Each row is a point on a landscape with many valleys, with its height.
A ball rolls from a point to the lowest of its 2 nearest points, and stops where none of them is lower. Distance is the straight distance between rows; heights are no part of it.
q295 (h 841): [155 140 165 165 124 114 122 139 108 128 100  96 176 130  72 123 117  94
 148 164]
q514 (h 694): [ 85  79 151 154 101 167 164 129 207 152 132 119  74 142 140  95 159 116
 154 139]
q685 (h 796): [125 166 187 181 133 104 110 105 128 107 159 106 176 109  61 107 127 103
  92 116]
q154 (h 671): [171 136  92  89 157  99 136 122 129 138  97 135 122 143 188 161  66 108
 143 158]
q496 (h 515): [177 128 111 110 101 155 157 158 105 170 148 177  85  88 118 164 115 168
 176 177]
q206 (h 577): [129 160 134 177 177 110 117 150 109 101 117  73 139  74 115 129 107 106
 122  65]
q84 (h 810): [164 147 151 139 163 105 118 129 119 104  79  88 164 133 107 100 106 105
 116 125]
q510 (h 791): [ 96 121 190 160 141 132 116 140 145 115 180  78 156 136  86 106 156  96
 139 123]
q439 (h 376): [135 158 123 117 115  96  79 135  65 118 195 163 142 144 128 174 133 145
 133 189]
q833 (h 709): [146 177 111 191 113 101 131 141 124 183 148 130 120 103  89 133  96  72
 157 145]
q545 (h 303): [146 115 101  85 132 162 141 134  96 118 112 176 107 110 163 137 132 183
  91 128]
q245 (h 826): [100 143 175 168 128 127  85 108 124 106 179 111 179 128  40 117 144 137
 101  85]
q434 (h 426): [120 114 125 108  97 136 103 101  88 133 137 155 175 192 104 162 124 133
 172 206]
q356 (h 259): [117 125  87 125 114 109 132  87 150 135 103 143 144 117 144 133 101 136
  86  82]
q83 (h 167): [133 180  93 126 168  73 101 150  61 117 133 109 124 106 156 162 103 144
 136 116]
q259 (h 653): [154 142 188 111 168 120 135 165 112 105 121  55 114  98 148 116 155  75
 117 130]
q701 (h 214): [138 126 114 100  98 136 143  76  98 141 110 173 163 147 125 159 104 150
 138 136]
q825 (h 657): [135 140 103 160 124 130 116 168  79 166 121 148 136 102  82 150 132 152
 179 149]
q516 (h 683): [138 164 113 163 114 116 141 156  89 185 157 132 134 106  80 155 122 105
 197 153]
q267 (h 458): [ 74 114 105 143 171 108 126  98 168 113  58  85 133 147 154 127 104 154
 102  39]
q184 (h 764): [130 149 170 144 136 118 130 146 130 114 192 113 126 121 101 129 140  65
 132 131]
q983 (h 880): [ 87  98 122 184 105 133 117 127 147 161 109 127 124 160  87 106 143 150
 175 107]
q264 (h 641): [116 108  87 151 142 149 127 158 144 156 130 137  71 111 168 110 118 127
 158 120]
q798 (h 517): [143 180 118 134 103  94 150 128 106 167 187 167 113 119 121 181 105 126
 153 182]
q644 (h 670): [129  98  88 129  94 146 125 161 153 147 164 159  86 110 146 118 142 126
 153 167]
q212 (h 435): [134 146 137 137 152  98 184 110 127 125 131 128  89 109 158 153 123 113
 149  78]
q974 (h 261): [194 149 128  91 152 112 177 102 127 133 102 122 115 117 167 143  96 118
 105 103]
q257 (h 557): [130 139 139  77 153  98 141 120  89 109 105 113 155 177 145 177 113 138
 166 127]
q543 (h 196): [139 101  84  68 116 152 156 122 131 130 145 189  88 118 196 150 129 180
 103 150]
q328 (h 553): [ 97 104 143 130  97 120 107 136 160 135 164 118 130 178 110  98 152  85
 168 177]
q853 (h 581): [113 115 154  96 172 117 136 119 160 105  90  76 139 163 181 106 117 108
 117  88]
q850 (h 624): [159 103  95 151  98 156  97 160  83 165  89 172 150  97  83 133 117 162
 159 194]
q230 (h 770): [141 134  89 177 111 151 108 138  80 125 115 175 143  64  75 127 128 184
  97  91]
q426 (h 510): [104  92 134 103 109 157 169 105 196 132 104 135 103 132 151 101 147 115
  85  94]
q281 (h 647): [133 129 156  74 165 136 173 115 137 102 123  98 136 148 169 122 143 124
  94  98]
q339 (h 636): [105 111 147  72 162 149 123 148 138 100  93  69 140 186 191  88 143 112
 125 131]
q368 (h 707): [145 150  87 107 164  94 145 128 165 123 100 120  78 155 215 131  89  91
 168 157]
q534 (h 731): [122 143 100 142 150 101 142 119 169 136 125 129  63 153 184 134  97  94
 146 120]
q53 (h 626): [147 127 147 109  96 110 135 135 133 145 195 151 104 136 123 142 146  80
 162 206]
q631 (h 605): [ 84 112 127 159 143 127 108 143 192 135  79  79 107 192 151  87 123 113
 172 133]
q73 (h 582): [150 145 136 128  93 104 155 117 158 151 167 154 104 120 133 155  93  91
 162 192]
q148 (h 659): [ 66 105 135 158 110 146 185 121 203 138 151 134  55 170 142 107 161 137
 160  95]
q778 (h 706): [150 146 173  65 168 142 181 126  96  94 122 111 123 117 146 139 173 156
 102 101]
q740 (h 616): [150 143 113  49 149 110 134 117 111 118  88 111 154 173 178 152  99 136
 129 146]
q7 (h 899): [ 76 139  80 202  97 131  89 136 133 164 118 134 151 130  84 118 119 141
 139 110]
q792 (h 917): [ 92 159  87 164 102  93 105 119 114 168 137 144 130 144 105 151 104 140
 149 116]
q782 (h 816): [125 109 178 141 136 152 107 174 133 114 134 111 136 120  98  96 173 107
 152 120]
q683 (h 355): [134 158  77 138 154  93 168 132 126 146 118 130  72  88 182 164 101 134
 138  69]
q614 (h 775): [133 142 149 114  98  95 127  92 130  89 165 137 139 123 118 117 113 119
  85 138]
q806 (h 412): [184 167 138  72 153 114 150 104  82  92 116 143 135 119 175 142 114 147
  75 121]
q341 (h 51): [132 118 133 104 122 155 163  88 129 101 128 142 146 110 135 105 142 137
  35 103]
q337 (h 739): [144 175 144 151 116  95 131 122 143 135 179 118 126  91 106 112 116  57
 136 157]
q777 (h 834): [132 106 145 125 146 132 118 172 119 122 122 106 134 127 136 114 143 118
 184 135]
q589 (h 561): [ 81 117 134 127 142 130 144 108 198 131 116  94  94 191 162  89 135 104
 137 120]
q550 (h 443): [147 172 121 119 101  97 111 119  74 131 222 183 118 113  97 206 134 153
 141 189]
q667 (h 516): [201 162 133  97 150 117 154  95  82  87  84 162 133  98 157 132 133 184
  30 120]
q863 (h 773): [140 126 144 112 122 130 112 112 122 111  99 110 179 136 139 102 107  98
  90 150]
q197 (h 494): [126 124 150  91 121 115 112 133  79 116 111 128 169 178 103 181 121 140
 189 169]
q552 (h 504): [ 81 103 138  88 104 143 114 111 207 125 133 109 109 184 165  82 133 112
 102 144]
q993 (h 599): [130 111 156  96 110 137 106 137 134 119 195 141 128 159 120 114 170 102
 140 191]
q835 (h 698): [101  68 112 112  84 166 109 135 173 144 161 161 119 131 120  93 136 127
 125 169]
q668 (h 499): [ 96 113 135 129 102 120  93 122 125 167 151 145 135 202 114 137 137 123
 193 182]
q187 (h 615): [127 160 176 146 183 105 118 157 130  94 139  63 138  88 131 117 130  87
 126  96]
q722 (h 617): [ 95 107 146 165 136 139 182 113 202 119 144 115  73 121 135 104 153 124
 132  56]
q932 (h 294): [139 116 172  86 110 144 196  70 174 121 131 138 133 143 149 104 140 103
  40 118]
q468 (h 718): [127 129 112 117 146 133  99 136 108 101 115 120 153 111 133 117 134 150
 102  89]
q779 (h 572): [107  99 128 153 153 161 158 132 188 134 104  97 102 115 157  97 147 111
 108  62]
q549 (h 523): [ 90 103 120 118 191 124 113 142 161 115  65  70 124 167 174 115 114 146
 137  70]
q622 (h 688): [131 111 199 118 179 166 151 180 131  93 110  65 131  83 140  99 182  89
 114 103]
q952 (h 792): [128 121 111 177  92 150 120 127 127 126 143 160 138  88  58 111 140 144
 116 104]
q79 (h 457): [183 123 138  88 110 152 147 141  92 110 149 178 113  94 118 164 146 160
 149 190]
q664 (h 612): [133  95  97 144 142 140 137 139 158 132 100 117 105  95 171 106 112 131
 117  90]
q547 (h 518): [128 168 144 158 171  84 161 113 116 111 110 107 129  97 122 158 117 125
 122  42]
q419 (h 938): [105 155  73 138 102 116  98 104  89 163 142 178 153 148 109 178 101 187
 150 141]
q978 (h 838): [160 135 164 139 123 122  87 140  88 112 187 149 147 104  73 113 173 133
 101 188]
q358 (h 369): [ 90 108  92 134 124 114 128  90 142 133  68 129 128 158 119 131 101 155
 114  66]
q459 (h 767): [121 168 151 195 103 105 106 112 120 146 164 103 158  96  67 100 105  69
 108 138]
q730 (h 362): [175 136 114 115 112 147 154  99  90 125  77 176 159 115 107 169 115 181
  99 121]
q653 (h 701): [108  87 150 125 143 181  98 162 147  98  85  92 150 110 144  80 159 125
  87 103]
q127 (h 591): [157  85  78 109 103 157 111 155 108 159  83 154 120 119 118 145 123 165
 179 175]
q869 (h 343): [124 128 116  99  80 126 132  86  98 140 153 170 153 163 119 195 128 135
 151 177]
q715 (h 747): [124 140 113 179 132 125  82 153  92 119 113 137 144  92 109 120 129 168
 101 100]
q77 (h 85): [163 154  91 132 139 115 148 106 122 131 106 126 126 103 140 144  89 131
 103 107]
q981 (h 728): [106  61 157 117  87 177 139 111 185 153 130 137 111 150 112  99 156 134
 130 138]
q719 (h 737): [144 118 124 117  98 135 117 111 139 131 135 141 137 120 130 115 107 112
 114 161]
q387 (h 681): [103  98 127  91 161 139  81 153 120 102 104  98 151 138 169  92 145 141
 102 121]
q834 (h 863): [ 60 104 129 203 128 141 104 145 139 152 162 113 120 151  57 108 159 158
 182  63]
q399 (h 668): [ 81  80 134 154 171 177  89 165 182 114  68  59 147 140 132  81 140 134
 125  87]
q848 (h 638): [ 89 112 153 186 155 142  99 150 173 124  79  69 134 157 124  90 129 112
 157  93]
q822 (h 277): [127 168  61 133 173  91 112 146 107 127 125 112 103  99 187 144 100 134
 127  78]
q321 (h 811): [147 150 158 126 106 109 121 120  94  83 200 169 126 117 102 131 157 130
  74 151]
q153 (h 289): [132 160 107 111 122  81  99 148  74 120 155 127 130 142 122 174 110 145
 151 148]
q957 (h 848): [ 69 124 152 186 118 133 106 141 127 144 163 107 152 132  51 115 166 130
 128  74]
q889 (h 560): [155 107  64 124 119 150 124 166 105 164 115 162  91  86 136 149 132 173
 170 138]
q96 (h 914): [ 92 107  69 166  71 146  76 124 132 177 126 160 141 143  85 117 109 132
 144 157]
q244 (h 392): [186 118 129  79 110 162 133 132  78 113 122 192 122  91 139 165 155 197
  96 166]
q323 (h 333): [152 129 115  43 132 123 162 108 133 124 148 164 112 146 178 155 126 138
 121 159]
q936 (h 459): [197 135 117 114 131 157 157  98  99 105  62 163 139  87 124 134 111 161
  56 110]
q612 (h 844): [175 124 176 145 115 142 113 139  98 113 131 122 168 107  78 101 151 105
 112 158]
q489 (h 420): [112 103 161  79  90 157 154  85 185 127 139 128 127 160 142 108 140  90
  79 145]

Call two points neighbours if one is among the 2 nearest of the other. Go from one point of each pair to the other, from neighbour to neighbour, staying as low as possible. Name the highest point that can't be avoided.
q83, q77: q53
q701, q77: q667
q543, q701: q740

Where does a ball stop that starts at each point below?
q368: q701
q399: q341
q259: q83
q622: q83
q833: q543
q53: q83
